Each scene shows the same named points in several views. A view is turned or mirrored, and shifted as a whole, has a little noise and may leave points out.
(in the rows, 128 means zero)

Scene 1
View 1
bute: [117 133 118  67 104 119 131 134 140 160  98 152 148 112 136 120 157 128
 111 138 132 131 105  97  81 166 119  87 116 136 161 143 130 128 112 174
 134 133  87 140 100 150 124  98 107 150]
Pera: [108  92 128  83 144  88 115  79 148 166  78 141 177 105 117 132 159 116
 104 135 113 143 139  93  66 113 125  77  84 143 138 140 128 100 100 117
  94 117  67 126  87 160 141 115  98 123]
malu: [118 134 122 100  94 115 146 138 119 156 131 149 124 126 122 140 151 114
 128 131 132 108 132  84  93 163 123 114  97 139 166 147 148 117 110 155
 109 145 107 134 114 138 138  98 111 157]
vefa: [135 145 132  90  97 114 142 145 139 168 114 147 132 128 100 155 138 147
 106 148 115 136 111  83 117 140 121 110  93 116 152 143 145 110  88 114
  95 134  81 127 103 154 170  91 128 134]
pesiz: [105  70 103 101 118  95 147 112 150 171  61 154 187 114 100 141 145 118
 105 102 101 164 141 101  88  75 140 103  90 185 155 154 130 107 107  90
 101  93  57 140 138 137  98 160  65 149]
kolib: [104 136 130  82 108 120 139 125 135 158 117 149 131 131 111 132 141 130
 124 157 114 119 128  78  88 155 136 104  82 130 151 144 120 113  99 139
 101 130  89 133  97 153 153  97 123 135]
Vekez: [ 77 131 109  83 101 130 139 141 143 161 110 152 151 121  78 134 119 139
 130 125  85 161  97  86  80 139 148 100 100 132 156 134 113 125 119 129
  94 126  77 125 108 145 100 115 103 108]
bek: [115 171 130  59  90 138 130 151 134 154 130 149 115 124 132 119 146 142
 121 168 133 115  95  82  89 205 119  94 109 104 162 140 121 133 108 187
 130 150 101 136  82 158 156  67 141 139]
mefi: [ 97 141  97  79  63 146 165 182 129 154 116 168 128 128 122 116 138 127
 138 118 126 129 101  95  93 177 136 117 122 167 187 155 124 146 133 186
 148 130 101 154 141 124  80 121  91 176]
furim: [107 142 122  93 102 112 130 130 125 158 135 146 136 115 105 140 143 118
 128 128 117 128 108  84  79 165 123  99 104 115 157 132 147 120 111 154
  96 153 103 121  93 148 133  87 116 125]
bil: [129 108 113 103 106  97 140 128 131 168  99 148 156 112 117 146 155 112
 109 107 127 136 125  97  94 126 115 104 105 150 160 147 163 114 106 133
 106 132  88 133 119 139 125 116  91 155]
Vula: [125  89 116 118 119  83 138 116 143 176  88 145 175 113  80 167 139 122
 101 103  97 162 131  93 103  75 124 110  89 149 145 140 159  96  94  68
  70 115  65 120 123 143 132 135  86 128]
boros: [ 84 116 114 102 109 110 140 117 121 154 127 147 142 119 103 133 140 102
 141 116 110 122 134  84  67 152 138 104  92 144 160 140 136 119 123 149
  95 141 104 126 111 138 107 114  98 136]
goru: [117 152 124  84  85 128 147 154 131 158 125 151 122 132 112 136 138 136
 125 147 121 122 110  82 104 169 127 113 100 126 163 145 134 123 106 151
 113 140  95 137 110 146 145  93 124 146]
Bol: [ 85  97 119  62 124 119 134  97 149 155  71 153 163 120 143 102 162 119
 119 151 123 121 146  90  58 140 145  82  83 178 156 159  92 121 114 157
 134 101  73 153 105 150 114 128  90 161]
vube: [132 167 135  85  91 126 139 153 134 163 136 146 115 132  99 152 131 151
 115 157 113 128 101  77 116 163 121 113  94  95 151 136 141 115  92 129
  93 149  93 124  93 157 177  72 144 125]
lotas: [ 82 120 111  60 125 117 114 108 143 156  96 149 167 102 125 108 150 118
 122 128 111 144 103  95  46 163 130  68 114 133 155 134 115 131 126 176
 126 132  82 129  82 155  97 104  98 122]
Kon: [110 131 122  80  88 130 156 145 133 155 108 157 125 135 130 125 149 129
 123 152 131 107 134  85  96 159 137 113  92 161 169 160 118 121 107 157
 130 123  94 153 126 141 137 111 111 172]
rov: [103 123 137  87 135  97 118  89 136 157 113 137 149 116 107 139 149 118
 115 152 111 126 134  79  70 142 128  89  77 116 136 133 133 101  97 126
  78 138  87 117  74 163 163  91 120 113]
pamep: [ 99  98 116  99 127  92 128  98 129 161 107 144 162 108 115 134 156  97
 123 111 119 129 136  93  62 134 125  89  95 146 154 141 147 112 116 143
  96 136  94 124 100 145 114 116  87 134]
fufi: [124 155 134  81  82 136 159 156 133 158 124 154 107 146 118 137 139 148
 121 173 127 104 130  75 117 164 135 125  81 135 161 158 118 115  94 139
 115 128  93 147 116 148 172  91 136 160]
Doda: [132 153 151  96 103 115 144 120 112 149 151 139  91 143 142 140 163 115
 129 181 154  64 162  69  98 189 122 118  69 123 156 153 143 105  88 162
 102 155 122 136  91 152 203  66 148 164]
View 2
fufi: [ 96 171 141 132 112 147 134  93 138 182 101  87 172 146  91 111 148  94
 160 126 151 112  89 130  92 135 143  92 142 135 127 160 176 112 105 142
 110 176 141 194 141 174 141  85 136 140]
pesiz: [138 176 126 115 157 134 121 144 137  83 172 107 235 134 166  90 172  64
  96  87  90 148  91  78 119 160  89  79 138 145 128 114 198  96  70 168
 187 192  75 191 173 169 131 105  96 120]
Kon: [107 162 135 128 117 137 125 112 150 177 119  88 188 161 119 107 174  85
 148 106 140 134  92 114 105 137 115  72 137 134 120 154 160 114  96 153
 116 185 131 177 145 164 139 107 123 127]
bil: [102 141 124 118 129 138 131 148 152 138 145  94 209 149 150 100 161  81
 115  95 105 129 111 122 135 128 127  84 143 133 113 133 172 108  89 156
 158 166 112 201 179 149 138 104 111 138]
Pera: [101 153 114 119 135 132 142 161 132 110 136 141 207 102 130  89 151  75
  78 104 110 130 122 111 110 154  87 107 143 157 116  90 172 117  78 179
 161 154 120 203 156 145 138 101 120 114]
Vekez: [138 144 148 153 142 140 128 138 151 108 130 102 187 110 143 111 140  87
 106  83 146 102 110  95 119 140 105 132 122 157 157 167 173 118  91 159
 121 185 112 204 153 149 139  97 119 125]
bute: [106 133 140 135 117 123 131 147 145 165 110 111 188 150 127 115 164  79
 121  82 133 129 114 128 117 126  96  97 119 136 112 158 153 130  95 163
 114 165 137 182 156 128 139 112 128 134]
goru: [103 144 140 140 117 143 133 120 152 166 112  88 178 144 118 112 145  97
 143 105 148 107 106 131 113 125 137 105 135 139 133 170 162 116 103 146
 111 173 138 199 153 154 141  95 129 141]
vefa: [ 96 159 140 133 123 147 141 124 130 140 113 102 184 128 109 110 122  93
 131 115 132 100 105 138 107 133 147 118 141 137 125 152 188 110  98 145
 137 156 124 219 167 160 142  77 132 151]
Bol: [121 164 125 122 127 121 125 138 140 149 127 125 203 134 126  97 194  67
 106  91 128 158 101  87  96 159  53  72 131 150 117 113 152 123  79 182
 127 183 127 161 128 149 137 121 118  99]
rov: [ 89 142 114 127 128 146 148 147 143 131 120 129 181  88 110  91 137  93
  89 126 138 105 130 122 110 145 120 122 155 162 127 104 162 119  91 167
 137 149 143 216 145 149 143  91 132 116]
mefi: [136 136 152 148 121 131 110 121 173 178 130  59 191 187 157 124 189  84
 159  65 146 134  92 103 132 120 108  72 115 129 137 207 149 118 100 147
  96 208 120 160 156 148 136 122 110 131]
Vula: [117 165 121 119 152 149 135 147 135  74 166 104 222 118 153  88 135  81
  96 108  93 118 105 106 128 149 134 106 150 146 131 111 207  92  78 156
 196 168  82 227 189 172 136  84 102 138]
Doda: [ 52 149 107 113  94 156 147 109 155 219  96  93 161 135  77  97 153 109
 148 160 157 113 118 153 106 126 166  76 172 140 108 122 142 121 111 148
 106 154 180 201 135 164 147  91 142 126]
bek: [ 88 127 147 150 103 131 137 129 147 195  81 106 160 141  97 125 141  94
 143  98 166 104 119 146 107 119 119 117 122 138 123 178 144 137 109 152
  78 158 164 189 140 128 144 100 147 139]
pamep: [104 130 110 121 132 140 135 163 167 129 146 108 203 121 153  91 168  85
  90 101 119 128 129 110 136 137 108  93 151 154 124 113 149 117  84 170
 146 168 128 195 161 142 139 113 109 109]
lotas: [119 119 133 144 127 122 130 168 159 136 122 126 189 121 145 109 169  77
  90  70 142 123 132 106 125 134  66 114 121 156 130 143 137 137  86 175
 109 170 137 180 145 118 138 123 124 111]
furim: [ 99 121 129 140 122 146 137 147 165 150 121  96 179 122 134 107 142  99
 115 103 146 100 128 131 133 123 136 118 142 149 135 153 150 123 100 154
 117 164 142 208 159 140 142 101 125 131]
vube: [ 88 146 143 143 117 151 145 118 140 156 101  97 167 121  98 115 112 102
 139 120 151  85 114 147 109 123 163 131 140 140 135 167 178 116 107 139
 116 153 142 223 160 155 143  76 140 153]
kolib: [102 155 131 134 122 144 135 124 146 152 116 106 178 120 111 104 147  92
 124 119 147 113 108 117 104 141 123 106 143 150 133 140 164 118  97 157
 119 170 139 199 143 158 142  95 129 122]
View 3
rov: [146  78 111 176 143 112 124 139  89 147 162 133 124 134 161 174 156 153
 141 103 130 136 164  89  86 133 127 176 145 116  81 160 106 103 107 121
 113 109 161 103 126 121  66  91 175  86]
Vekez: [122  61  96 154 183 110 138 111  79 136 142 116 120 139 139 146 170 157
 120 108 147 143 121 144  96 169 122 160 161 127 117 159 133  92 116 128
 120 128 159  95 133 134 107 122 179  98]
goru: [157  71 103 163 167 107 125 118  88 159 175  93 132 142 153 131 146 133
 142 133 120 150 113 132 128 148 129 147 130 126 114 159 112 108 103 149
 136 129 140  98  96 103  79 145 175  77]
bil: [147 107  86 161 166 112 121 147 102 145 175 138 129 133 131 154 161 167
 119 151 114 147 144 140 101 129 125 116 134 148 110 147 125 111 122 127
 152  94 130  90 127 106 102 112 176  69]
Pera: [136  99  97 165 145 116 128 155  95 132 147 158 137 134 129 187 178 161
 121 102 122 138 171 104  78 121 129 148 165 116  84 149 125 109 123 109
 123  87 147 101 151 126  96  81 176  78]
furim: [139  73 104 168 171 105 121 126  75 148 177 104 123 133 169 141 143 159
 141 130 132 148 147 125 112 161 122 155 128 137 106 158  99 105 109 127
 130 117 152  91 100 106  83 121 173  84]
bute: [141  89  97 147 168 107 124 139  73 142 167 103 162 137 145 144 160 129
 136 116 111 156 142 133 134 152 125 124 149 115 108 145 109 120 112 116
 136 105 136  97 103 106 108 132 170  59]
vube: [166  57  90 179 161 106 127 119  95 160 182  90 107 128 165 146 123 131
 161 131 113 143 124 106 118 145 140 161 117 118 117 170 118  90  99 169
 117 139 166 104  94 106  62 138 167  96]
Kon: [164  95 119 151 157 114 122 121 101 164 165 104 157 159 135 134 172 129
 125 131 119 151  97 142 131 128 121 135 147 124 104 144 113 122 100 137
 151 119 111  98 109 102  84 143 186  57]
lotas: [113  81 106 143 174 103 126 136  51 124 147 117 164 138 151 149 179 144
 124  91 135 156 161 133 119 175 113 145 166 113  93 146 102 121 122  86
 124 100 146  92 120 121 118 111 174  67]
pamep: [129 103 108 160 164 112 120 145  85 138 162 146 135 139 148 158 172 178
 114 127 137 145 164 129  89 140 115 142 147 146  89 146 104 118 117  99
 143  91 133  88 133 113  96  93 181  70]
Doda: [193  87 140 181 127 108 107 132 103 189 204  93 140 152 184 140 129 125
 164 139 111 148 130  83 132 108 128 170 108 122  76 157  71 122  77 149
 139 122 122 104  75  76  22 133 179  57]
malu: [158  94 113 164 164 106 115 129  93 161 185 106 134 144 157 133 149 154
 134 150 123 151 127 132 121 135 121 140 125 144 103 149  98 116 102 134
 152 113 123  91 100  94  77 131 181  66]
boros: [131  88 123 160 174 109 121 123  83 150 163 125 129 150 156 137 169 177
 116 134 151 145 136 141 100 154 109 155 143 154  96 151  97 115 108 107
 148 111 130  84 119 111  87 111 188  75]
fufi: [179  74 114 165 148 113 126 113 110 177 174  91 137 153 146 136 150 117
 146 133 115 145  88 122 130 121 134 152 134 114 110 159 118 108  88 169
 136 138 129 106  97  99  57 152 181  72]
kolib: [156  76 115 164 152 112 127 123  94 157 161 113 134 145 151 149 158 139
 137 117 127 143 123 114 110 135 126 161 145 117  97 156 111 106 100 138
 128 122 143 101 114 113  70 123 180  76]
vefa: [162  73  83 174 160 112 132 127 108 153 168 114 106 132 140 159 142 145
 144 132 115 140 123 116 101 130 138 147 132 124 117 164 137  92 109 165
 124 127 157 105 118 114  78 128 171  94]
Vula: [141 103  71 173 164 122 134 144 130 140 154 172  87 128 110 182 168 194
 104 147 125 130 142 133  53 114 131 132 146 154 114 157 160  87 130 146
 139 100 148  96 167 131  99  86 179 101]
mefi: [139  89 109 133 196 104 125 106  75 151 165  82 162 157 133 100 175 140
 112 147 132 162  83 191 150 173 111 112 148 145 131 138 113 123 108 125
 164 126 109  84  96 100 120 165 185  54]
View 4
Doda: [ 98 159  43 113  97  56 142 180 133 163 120 131 140 112 119 141 183  81
 136 167 138 154 155 147 101 158  95  60 146  96  97 146 122  91 111 124
 162 129 108 160 128 120 140  61 145 156]
goru: [ 91 117  96 137 111  79 144 156 138 163 125 139 117 113 110 135 165 105
 120 143 105 151 117 139  90 140 120  73 135 143 106 103 103 126 108 124
 153 134 144 146 137  91 111  92 128 129]
bute: [ 93 132 119 137 125  96 141 143 115 172 133 126  95 109 126 126 144 112
 104 139 117 143  96 161  97 142 115  77 140 131 115 103  91 109 102 137
 129 159 161 175 120  73 107  99 115 124]
bek: [101 130 101 133 102  66 146 158 136 156 129 165  89 114 116 130 168  86
 117 152 126 151 131 157  84 141 123  47 121 120 103 107  91 106  85 138
 152 144 129 168 125  64 104  97 111 171]
Pera: [ 98 145 137 153 145 112 136 153 129 169  92  86 121  76 133 122 153 144
 110 135 103 183  90 197 121 155  98 112 157 143 156 128  94  97 136 112
 128 186 181 151  81 128 132  95 136 106]
pamep: [103 128 104 148 133 111 126 152 123 180 111  95 136  74 143 127 152 151
  99 131  98 172  80 159 102 145 103 119 157 133 145 123 107 107 113 117
 128 158 164 176  92  98 122  95 135 101]
malu: [ 94 125  73 131 116  87 138 158 126 175 130 119 137 104 126 138 161 115
 116 141 109 148 108 133  91 140 110  90 145 124 107 115 113 119 108 124
 145 129 142 166 132  95 117  85 137 116]
fufi: [ 79 133  87 126 103  67 146 157 134 163 123 139 119 136  97 133 170  88
 137 154 111 144 138 138 104 148 119  65 146 153  91 114 107 119 128 122
 157 134 139 124 148 112 121  82 132 136]
lotas: [107 125 135 153 124 108 129 134 123 175 115 125  94  86 138 111 146 145
  90 132 105 169  81 170  97 143 121  99 147 143 144 116  90  94  89 131
 122 178 164 183  82  56 105 111 103 141]
Vula: [ 84 113 135 158 160 120 139 161 142 166  93  70 150  76 123 142 156 156
 120 122  73 175  81 171 110 138 101 130 147 166 148  97 100 148 157  95
 142 154 196 121 118 154 125 100 162  52]
furim: [107 111 101 146 119  88 138 166 146 158 115 133 124  84 132 139 166 124
 112 137  98 170 108 152  82 137 114  86 125 126 132 108 103 122  95 118
 151 137 144 166 115  85 112  99 132 132]
Kon: [ 78 136  85 126 109  88 135 136 112 185 133 123 121 131 108 122 153 108
 117 145 113 133 108 132 106 148 118  88 165 158  95 117 109 111 119 129
 134 145 151 147 136  90 115  86 123 119]
mefi: [ 79 102  82 136 105 102 126 119 109 194 156 138 115 134 111 125 143 124
 101 131  94 120  82  97  83 128 137  96 160 172  87  90 109 134  93 135
 129 129 153 165 154  43  89 100 110 109]
boros: [101 114  85 148 112 104 122 147 133 180 113 114 141  84 132 128 164 149
 105 131  88 171  88 132  92 139 117 118 157 148 134 122 116 114 101 112
 138 140 148 164 105  81 115  94 132 118]
Bol: [ 84 153 118 139 121 110 122 118  98 197 121 101 107 117 119 100 139 136
 102 140 113 150  84 161 128 160 115 111 192 172 123 141 101  79 122 132
 109 190 170 157  93  86 122  90 107 123]
pesiz: [ 72 123 140 156 154 134 124 127 112 191 110  64 138  99 118 121 134 167
 107 119  79 157  59 158 124 144 112 143 181 193 138 106 102 131 156 106
 116 174 207 129 112 130 119 100 140  49]
vefa: [ 88 122 118 143 130  80 152 171 149 149 109 124 121 105 111 143 171 103
 131 142 100 163 123 167  97 141 112  73 122 142 116  96  93 135 131 113
 159 141 157 127 136 127 119  96 144 114]
rov: [107 137 116 148 124  89 138 170 149 156  88 116 126  73 131 131 175 131
 121 142 104 193 115 185 109 155 101  95 141 133 152 136 100  95 120 107
 150 164 154 147  85 121 134  91 137 139]
vube: [ 97 116 108 140 115  65 154 180 163 141 109 148 117 103 110 146 183  95
 135 146 101 169 139 162  86 139 115  57 108 132 115  96  93 134 115 114
 171 129 139 131 139 113 114  97 141 140]
View 5
rov: [130  91 136 127 146 157 168  88 160 112 102 168 109 102 110 169  51 121
 127 139 133 102 143 130 161 119 139 120 109  92 144 152 139 114 104 156
 153  97 152 139 137  96 161 147 126 181]
Vekez: [143  90 160 121 133 150 135  94 128  99 102 144 143 119 100 158  73  88
 139 143 139 141 143 129 164 151 170  99  99 133 124 120 128 102 111 147
 146 104 119 149 162 115 148  92 137 159]
malu: [ 98 107 123 122 152 132 153 110 125 118  94 171 105 110 127 145  96 127
 139 155 145 144 124 140 141  96 154 138 108 134 120 132  93 136  98 156
 133  83 121 127 128 127 176 115 153 184]
pamep: [119  89 116 117 172 136 170 112 119 112  95 149 109  92 109 180  78 119
 143 146 124 140 147 110 180 118 146 124  90  99 144 155 113 105  79 141
 143  90 139 129 133 113 141 105 138 176]
Vula: [109  98 105 146 167 182 124 133 133 110 108 156 129 104 115 160  45 100
 152 148 118 113 143  79 165 131 180 113  78 135 163 116 162  90  37 113
 143  91 123 128 130  60 134  95 118 169]
fufi: [ 99 113 154 128 123 163 133  91 141 112  93 192 109 121 124 113 100 119
 137 159 142 135 127 159 101 109 158 133 116 163 117 115 112 141 115 162
 135  73 117 129 131 129 194 156 142 182]
furim: [122  99 136 122 147 121 155 100 142 114 101 164 120 117 120 160  73 122
 124 144 155 132 123 147 159 108 154 125 106 112 115 132 103 127 112 166
 146 106 130 143 143 111 167 102 145 176]
pesiz: [113  85 111 130 180 186 134 129  94 102  95 135 122  85  95 164  82  87
 173 157  90 150 163  67 173 153 172 112  67 138 171 132 152  76  32  97
 138  67 120 116 131  96 113  95 124 164]
boros: [114  92 123 113 150 137 165 107 115 111  98 152 117 107 113 168  85 107
 156 143 145 144 143 113 182 114 153 119 110 111 122 136  92 117  95 151
 129  94 120 130 145 128 155 104 146 180]
vefa: [113 109 143 140 141 156 126 101 156 111 103 181 122 121 125 130  67 118
 121 150 144 117 120 150 119 116 166 125 100 145 128 115 139 125  98 152
 151  96 126 142 132  88 175 125 132 172]
bute: [124  99 150 116 169 121 151  92 122 108  89 156 112 103 110 149 107 128
 118 159 123 159 129 165 132 130 148 133  83 131 124 149 111 116 111 152
 160  81 138 138 131 133 156 104 150 165]
bil: [102 101 114 130 178 139 140 122 119 116  94 159 111 101 120 154  86 123
 139 155 125 145 128 122 150 116 162 132  78 133 141 134 120 111  67 133
 145  81 125 124 121 100 146  94 143 172]
Doda: [ 85 115 127 124 133 146 177  88 159 128  95 209  79 110 138 131  90 150
 129 153 156 113 122 164 112  67 129 155 135 122 118 147  89 165 118 184
 134  77 137 121 116 130 209 185 147 204]
bek: [128 106 172 115 139 112 153  72 147 110  93 176 112 119 119 134 104 135
 104 153 151 146 117 201 112 116 141 133 108 131  98 142  95 140 154 182
 159  92 139 150 140 140 187 128 154 171]
Pera: [132  86 129 129 170 167 162  96 141 108  98 154 109  85  99 174  64 117
 135 148 105 120 156 113 162 141 141 120  83  98 162 161 156  91  75 133
 161  84 155 132 130  94 134 132 122 169]
goru: [112 108 150 122 136 136 139  96 135 112  97 175 119 121 123 132  95 120
 128 153 148 140 121 158 128 114 160 128 107 148 111 121 104 131 115 161
 140  89 119 138 138 125 178 116 148 174]
kolib: [119  99 148 121 135 156 152  89 144 110  97 172 112 112 115 144  82 113
 138 149 138 128 137 142 139 120 152 123 112 129 127 135 118 125 111 158
 142  84 132 135 139 121 172 141 137 177]
mefi: [108 105 151 106 150 113 135 108  79 105  88 146 125 120 114 133 145 103
 150 170 139 202 127 153 136 130 170 129  91 171 100 118  69 124 111 146
 128  74  97 128 146 168 161  70 171 162]
Kon: [101 105 144 115 146 150 146  99 112 110  89 170 105 106 115 128 121 117
 148 166 125 161 137 146 123 122 154 135 101 155 124 132 100 126 102 147
 135  63 118 119 129 147 169 134 151 175]
Bol: [129  82 150 106 165 165 170  86 100 101  84 145  99  78  88 156 121 106
 157 161  93 169 167 126 149 152 133 125  90 124 148 164 121  98  95 132
 149  54 143 119 133 158 139 143 140 167]
vube: [118 111 154 136 125 142 130  90 169 113 106 188 125 131 131 131  62 124
 112 146 164 110 112 168 116 106 164 125 112 141 112 113 125 136 123 170
 148 107 125 149 139  92 190 129 138 177]
View 6
vefa: [104 148 140 139 115  97 132 101 116 187 154  61  92 138 122 105 119 144
 128 134  96 128 131 114 136  88 101 163  72 152 110 136 135 117 133 137
 114 111 145 129 122 136 131 120  93 113]
rov: [149 144 153 117 142  99 117 128  78 183 165  68 125 137 116  99 109 123
 138 110  85 108 131 105 138  83  88 176  83 157 100 172 136 115 103 122
 106 114 152 146 108 169 122  98 128 103]
bute: [131 171 146 149 132 123 124 145 120 172 156  86 157 146 100 118 152 122
  99 147  70 146 112 109 157  75 115 156  67 156  94 131 134 123 139 103
 121 129 138 137  99 142 140 114  98 120]
lotas: [155 180 160 131 149 146 131 171  93 164 174  85 187 144 102 119 152 103
 109 135  71 146 109 102 156  68 102 170  84 157  85 138 140 108 123  82
 104 129 145 158 102 156 129 106 112  91]
Vula: [103 157 148 128 132  87 159  96  60 133 165  48  82 119  95  95  84 113
 110 129  97 147 101 126 152 133  60 158  92 123 116 122 146 101 128 140
 126 120 120 167 148 183 113 119 136  58]
pesiz: [106 180 141 149 140 107 166 122  63 108 171  59 123 111  76  83 107  98
  85 126  79 180  87 128 194 132  62 150  86 106  85 112 149  89 129 138
 126 135 106 169 146 177 102 108 152  60]
mefi: [125 169 121 183 142 138 162 136 157 151 182 102 166 139 106 125 185 123
  77 149  90 172 112 134 155  71 119 129  38 138  61  79 135  97 182  94
 114 126 124 134 124 113 159 124  97 112]
Pera: [137 168 156 121 140 103 123 140  59 152 157  64 136 130  91  93 104 106
 116 119  69 136 107 106 169 103  78 174  94 141 101 163 141 113  99 126
 118 127 136 159 109 183 107  98 137  89]
pamep: [156 153 148 133 156 102 132 134  79 145 170  82 150 132  94 112 123 101
 100 127  82 129 110 118 148  99  85 154  71 145  91 138 138 114 127 103
 121 121 130 167 118 181 137 108 146  86]
vube: [116 136 140 136 115 102 130 104 130 210 160  69  89 146 139 114 128 152
 143 131 107 111 145 113 115  70 111 167  65 165 111 139 133 119 138 128
 106 104 159 123 116 124 143 118  79 124]
bil: [125 155 139 148 137  91 138 115  97 144 158  80 123 133  93 117 123 112
  88 145  84 142 107 120 151 110  94 145  66 141 106 119 136 123 146 117
 134 124 122 154 123 169 140 121 129  94]
boros: [159 142 139 141 160 109 147 128 101 156 188  91 147 134 110 113 140 111
 107 120 100 128 123 126 131  82  89 149  57 143  74 125 137 100 140 100
 106 114 133 155 128 159 146 108 137  89]
malu: [142 137 126 158 142  91 129 113 127 170 168  92 130 139 111 118 143 128
 100 130  93 121 130 126 135  85 109 143  42 153  86 127 130 122 150 115
 122 116 135 136 117 146 157 114 121 124]
kolib: [137 144 137 141 136 101 128 119 110 181 170  75 121 134 117  95 129 132
 124 113  91 122 133 119 145  80  98 161  64 145  84 149 132 107 125 131
 107 115 147 132 115 144 129 100 120 118]
Vekez: [123 170 153 131 135 142 163 136  98 168 185  66 133 135 124 108 136 123
 130 126 103 155 119 117 140  77  83 171  87 139  84 119 146  83 132 106
  90 115 146 151 131 137 122 113  96  72]
Bol: [145 181 138 156 148 124 126 159  98 145 171  83 180 127  81  84 145 105
  92 113  54 162 108 118 202  86  99 156  68 130  54 151 138 100 117 123
 113 139 132 141 104 152 111  84 144 115]
goru: [125 147 132 153 128 110 136 118 135 187 167  82 121 141 123 113 148 140
 117 132  96 133 135 121 135  74 112 153  55 154  89 125 133 112 148 117
 108 113 145 127 116 124 146 116  95 123]
bek: [139 154 142 148 126 125 112 141 148 212 157  90 151 157 128 124 165 145
 125 139  84 120 141 105 129  47 135 163  58 176  91 143 128 125 140 103
 105 116 161 115  89 114 152 112  75 146]

In a view up to two points have been moved. Name them for each view, in the order of its rows, or write none.
view 1 => Vekez
view 2 => none
view 3 => vefa
view 4 => mefi
view 5 => pesiz
view 6 => kolib
